Each scene shows the same named points in several views. A view is turned or mirrored, shifted and resized as a whole, has a little noise and may leave points out.

Scene 1
View 1
q389: 6 -11 -27 24 -2 14 7 -5 -10 -9 26 -21 -13 -8 -12 11 -7 18 20 4
q151: 6 -19 -28 19 -2 7 5 -8 3 -7 24 -24 -16 -25 4 17 -11 17 10 -5
q599: -7 -10 -24 10 -19 9 4 -8 -15 -16 18 0 2 6 -9 -1 -14 13 15 18
q379: 21 -5 -34 42 -4 7 8 -13 7 4 19 -30 -14 -29 2 27 -22 22 19 -21
q985: 3 -8 -28 22 -14 9 5 -10 -9 -10 18 -9 -3 -4 -6 6 -16 16 16 5
q875: 9 -13 -33 24 -12 2 3 -12 8 -3 15 -17 -9 -28 11 19 -23 17 11 -12
q836: 4 -13 -28 20 -12 7 5 -10 0 -8 19 -14 -7 -17 1 12 -16 16 14 -1
q584: -4 -21 -25 8 -9 8 2 -7 -5 -13 21 -14 -10 -13 0 6 -10 13 9 9
q435: 30 -8 -43 49 -13 -10 3 -25 39 14 7 -33 -9 -66 33 41 -43 25 10 -53
q42: 9 -21 -42 13 -36 -22 -5 -26 40 2 -5 -2 8 -57 50 25 -50 12 -3 -35
q332: -5 -22 -24 6 -8 8 3 -6 -6 -14 23 -15 -11 -12 0 8 -6 13 8 10
q585: 3 -10 -25 24 -6 15 8 -6 -12 -8 23 -17 -10 -7 -12 9 -9 17 19 6
View 2
q585: 7 -1 -4 18 -42 5 -16 18 19 22 -1 6 5 2 15 1 8 26 -5 15
q584: 6 -3 -1 14 -20 14 -10 23 12 8 -6 6 3 -7 25 -6 9 19 -25 1
q599: 21 -4 -10 21 -38 13 -19 56 15 5 -11 27 3 6 49 12 21 20 -2 11
q985: 5 1 -9 20 -44 4 -17 19 19 17 -2 9 4 4 16 4 9 23 0 16
q332: 9 -4 4 14 -18 16 -6 27 12 12 -7 5 2 -8 26 -5 8 20 -25 1
q836: 0 1 -15 18 -30 6 -11 7 13 5 -6 -2 -4 -2 10 -8 6 20 -13 6
q151: -5 -1 1 15 -22 10 -5 -3 12 17 0 -9 1 -9 1 -13 -1 22 -24 4
q389: 5 0 3 16 -39 7 -15 15 20 28 1 4 9 1 12 1 3 25 -8 15
q435: -49 15 -45 18 -21 -14 -5 -87 6 -13 -2 -55 -28 -15 -66 -49 -14 18 -20 2
q379: -18 5 -15 18 -41 -6 -15 -30 19 22 4 -20 -3 -3 -25 -17 -6 25 -4 16
q42: -35 13 -67 25 5 -1 -1 -48 -9 -63 -27 -38 -45 -22 -20 -53 7 7 -39 -22
q875: -13 4 -27 19 -17 4 -9 -12 7 -10 -9 -15 -14 -9 -1 -21 3 18 -21 0
View 3
q151: 8 -3 -1 -11 8 -5 4 -1 5 5 11 -5 -2 7 2 -9 11 0 5 10
q42: -14 -12 -1 2 22 13 13 -12 31 -24 18 15 22 11 -3 -35 -16 25 48 -5
q585: 0 0 -7 -4 7 -4 6 3 -6 13 5 -17 -10 0 -1 2 11 -6 -7 6
q599: -21 0 -5 3 13 3 19 4 -15 13 -6 -12 -17 -5 -7 1 12 -9 -6 0
q435: 16 -11 -10 -6 12 0 -17 -8 43 -23 36 -7 30 17 7 -20 -22 29 37 1
q875: 1 -4 -6 -5 11 0 3 -3 10 -2 13 -7 3 6 1 -10 1 6 13 4
q985: -4 0 -9 -2 8 -3 6 3 -6 11 5 -18 -10 -1 -1 4 8 -5 -6 3
q379: 13 -4 -12 -5 7 -6 -9 1 16 -1 22 -20 6 8 5 -1 -5 8 7 6
q389: 4 -1 -7 -5 6 -6 4 4 -4 12 7 -16 -10 2 0 3 12 -6 -8 7
q584: -9 -3 1 -5 12 1 18 -1 -7 9 -1 1 -11 1 -5 -11 17 -8 3 6
q836: -3 -2 -5 -3 11 -2 9 -1 1 4 7 -8 -4 2 -1 -5 7 0 4 5
View 4
q836: 4 -7 5 3 -5 -8 10 8 -1 9 -10 -5 -4 -4 6 -5 5 7 17 -11
q389: -1 -9 -3 7 -10 -12 -1 12 -10 0 -11 0 -12 -4 2 -5 -3 5 12 -7
q42: 21 -13 48 -15 19 19 47 -24 29 28 8 -25 31 7 24 3 29 14 37 -12
q585: -1 -8 -4 7 -9 -15 -1 13 -7 2 -12 0 -12 -6 2 -5 -2 6 14 -6
q151: 2 -12 6 3 -7 -5 10 -1 -10 3 -6 -8 -3 5 9 -3 3 4 10 -13
q332: 3 2 -3 1 -15 -11 8 9 -13 11 -13 0 -10 -4 6 -8 8 2 11 -24
q599: 2 8 -7 3 -13 -21 4 26 -1 15 -20 7 -14 -21 3 -11 5 7 21 -16
q985: 0 -7 -2 7 -6 -14 -1 15 -3 3 -13 1 -11 -10 1 -6 -3 9 17 -3
q584: 4 1 -1 2 -13 -11 9 9 -10 10 -13 -1 -8 -5 7 -8 8 2 13 -23
q875: 5 -12 14 1 1 -1 16 -4 3 8 -3 -10 3 3 9 -1 6 8 19 -7
q379: 0 -26 14 5 6 0 6 -7 3 -5 1 -13 2 7 7 4 -5 11 14 8

Which points are out of place in each view (at most two, in the order of its rows)? Write - if all are in place.
view 1: q985
view 2: q599, q875
view 3: q584
view 4: q42

Scene 2
View 1
q710: -7 -18 -10 -1 -4 2 -1 16 0 -15 -6 1 22 -14 27 10 -18 -19 -17 4
q676: -13 -12 0 -2 6 30 20 14 10 -7 9 -4 11 41 25 11 -39 -10 -40 -17
q457: -10 -24 -19 -3 -31 -16 -19 18 -5 -27 -11 0 41 -44 40 8 -14 -21 -14 21
q652: -4 -14 -6 -3 5 12 6 14 2 -3 1 1 13 6 22 11 -22 -18 -21 -6
q310: -8 -12 -6 5 13 4 10 14 5 -20 -12 -4 16 -2 18 8 -20 -14 -26 -2
q93: -18 -15 -5 -6 -16 24 16 13 9 -19 6 -5 23 31 33 9 -42 -7 -48 -8
q154: -8 -19 -12 -10 -19 10 -1 16 1 -9 4 2 23 2 35 10 -28 -19 -22 1
q385: 2 -16 -4 -26 -20 47 5 17 -1 37 37 10 1 48 40 14 -42 -31 -17 -23
q955: -25 -12 -5 14 13 0 22 12 14 -52 -24 -17 29 6 20 8 -30 5 -54 1
q791: -10 -20 -14 -8 -25 5 -6 15 0 -13 2 4 30 -10 39 10 -25 -21 -22 5
q549: -9 -14 -7 13 21 -11 7 12 4 -35 -26 -8 22 -22 14 7 -11 -10 -23 8
q504: -5 -14 -3 -8 -2 30 13 15 6 5 13 2 8 29 28 12 -34 -20 -26 -16
View 2
q93: 14 9 -23 14 2 5 -17 -37 3 -10 29 -15 35 -23 1 -15 4 -5 20 22
q457: -2 29 -5 -22 12 6 -24 -9 -13 -39 18 10 15 -13 26 -16 30 -2 18 12
q652: 9 2 -15 9 -2 -10 -11 -23 -7 -18 14 -7 24 -18 14 -9 4 -4 13 11
q504: 17 -5 -13 22 -2 -7 -15 -35 -6 -13 16 -11 28 -23 6 -15 -6 -9 14 16
q310: 3 7 -25 0 -1 -11 -7 -19 -2 -18 14 -9 26 -13 14 -5 12 2 16 10
q154: 7 15 -12 -2 5 0 -19 -22 -8 -26 19 -2 22 -17 14 -14 13 -4 16 14
q385: 31 -13 7 39 2 -8 -27 -46 -12 -14 16 -8 22 -33 3 -27 -20 -22 10 18
q676: 16 -3 -25 22 -4 -6 -10 -38 3 -5 22 -17 33 -23 1 -11 -5 -4 18 18
q955: -1 17 -45 -7 -2 1 -2 -21 11 -8 27 -18 39 -11 6 1 22 12 25 15
q710: 4 12 -14 -3 4 -8 -14 -17 -9 -26 13 -2 22 -15 18 -11 13 -1 14 10
q791: 10 16 -8 2 7 4 -23 -27 -7 -25 24 -1 23 -19 12 -20 11 -8 17 18
View 3
q710: -38 14 -20 31 -2 22 -20 0 21 10 3 1 -5 1 -11 9 3 25 2 28
q93: -48 -2 -15 6 -19 30 -43 13 24 -19 -1 10 13 -38 -12 8 7 45 2 19
q791: -41 8 -18 32 -3 27 -27 9 24 0 -10 -4 -4 5 1 16 -4 40 3 30
q549: -48 31 -29 3 2 13 1 -16 17 17 23 8 -3 -14 -31 17 20 0 -9 31
q310: -40 14 -23 20 -7 20 -21 -5 17 6 13 10 -1 -15 -22 6 12 17 -2 24
q652: -32 4 -21 35 -9 24 -33 1 17 2 9 10 -1 -16 -18 -3 9 24 4 20
q385: -17 -30 -11 65 -30 41 -77 25 19 -21 -5 18 7 -29 -8 -31 -5 58 19 3
q504: -32 -10 -18 35 -20 29 -51 12 18 -12 5 15 8 -31 -18 -14 6 40 9 12
q676: -38 -6 -19 15 -25 30 -48 9 18 -18 11 19 14 -46 -25 -10 14 36 3 9
q955: -53 19 -24 -13 -9 18 -17 -4 21 -1 16 10 11 -38 -27 15 21 17 -8 26
q457: -45 26 -20 28 13 21 -6 0 27 16 -14 -13 -14 30 12 38 -6 30 0 46
View 4
q385: -20 -34 16 0 -12 -14 -35 3 10 38 -7 -18 -13 0 -28 -5 9 -6 -36 -3
q154: -25 -19 1 -1 -10 -18 -5 -6 12 24 0 9 9 11 -13 -5 18 13 -16 11
q676: -21 -21 13 -2 -2 -14 -25 -1 -4 19 9 -1 -11 4 -15 3 2 -11 -24 7
q955: -32 -11 7 -5 0 -18 -2 -7 -11 4 17 26 2 10 0 10 8 -3 -5 22
q310: -16 -9 1 -2 0 -14 -6 -7 4 16 11 11 2 12 -8 -3 8 7 -13 13
q791: -26 -22 2 -1 -14 -20 -4 -4 14 26 -4 7 11 10 -14 -5 21 15 -17 11
q549: -16 -1 -5 -3 3 -14 4 -11 5 10 14 19 11 17 -1 -3 8 15 -3 19
q457: -30 -18 -8 0 -15 -23 13 -9 21 25 -5 19 24 16 -9 -8 29 29 -8 16
q652: -11 -10 2 -1 1 -12 -14 -6 5 19 9 2 -1 11 -11 -5 4 3 -16 9
q504: -16 -23 11 -2 -5 -13 -25 -1 5 27 3 -5 -8 5 -18 -3 6 -3 -25 4
q710: -19 -13 -2 -1 -6 -16 -4 -8 13 22 3 8 9 13 -11 -7 14 14 -13 11
View 5
q791: 12 3 -10 -12 -6 15 17 4 3 -5 -6 -5 5 3 8 11 -2 21 -1 5
q676: 2 -3 17 -13 -11 -9 1 -5 5 2 -10 -9 -3 0 10 13 -11 10 16 2
q93: 6 -3 10 -12 -15 1 2 -4 10 -2 -7 -7 3 -2 17 13 -14 18 10 -2
q385: 15 11 13 -11 -8 -22 25 3 24 -3 -21 -27 -14 0 0 20 -16 12 11 9
q504: 7 3 8 -13 -5 -8 14 -1 3 1 -14 -12 -7 4 -1 14 -6 8 12 10
q154: 10 2 -8 -12 -4 14 13 2 1 -3 -6 -4 4 4 8 10 -2 18 1 6
q457: 13 3 -25 -12 -2 33 19 7 -5 -6 -1 1 12 6 8 8 7 26 -9 6
q310: 1 -4 -1 -14 -3 10 5 -3 -10 2 -5 0 3 6 3 9 2 11 9 7
q652: 5 1 1 -14 -2 3 11 -1 -4 0 -10 -7 -2 5 2 11 -2 11 8 8
q549: -3 -6 -9 -16 1 21 1 -3 -22 3 -1 7 8 8 2 5 7 11 6 8

Which points are out of place in each view (at most two, in the order of its rows)? Write - if all are in place.
view 1: q154
view 2: q791
view 3: q549, q955
view 4: q385, q652
view 5: q504
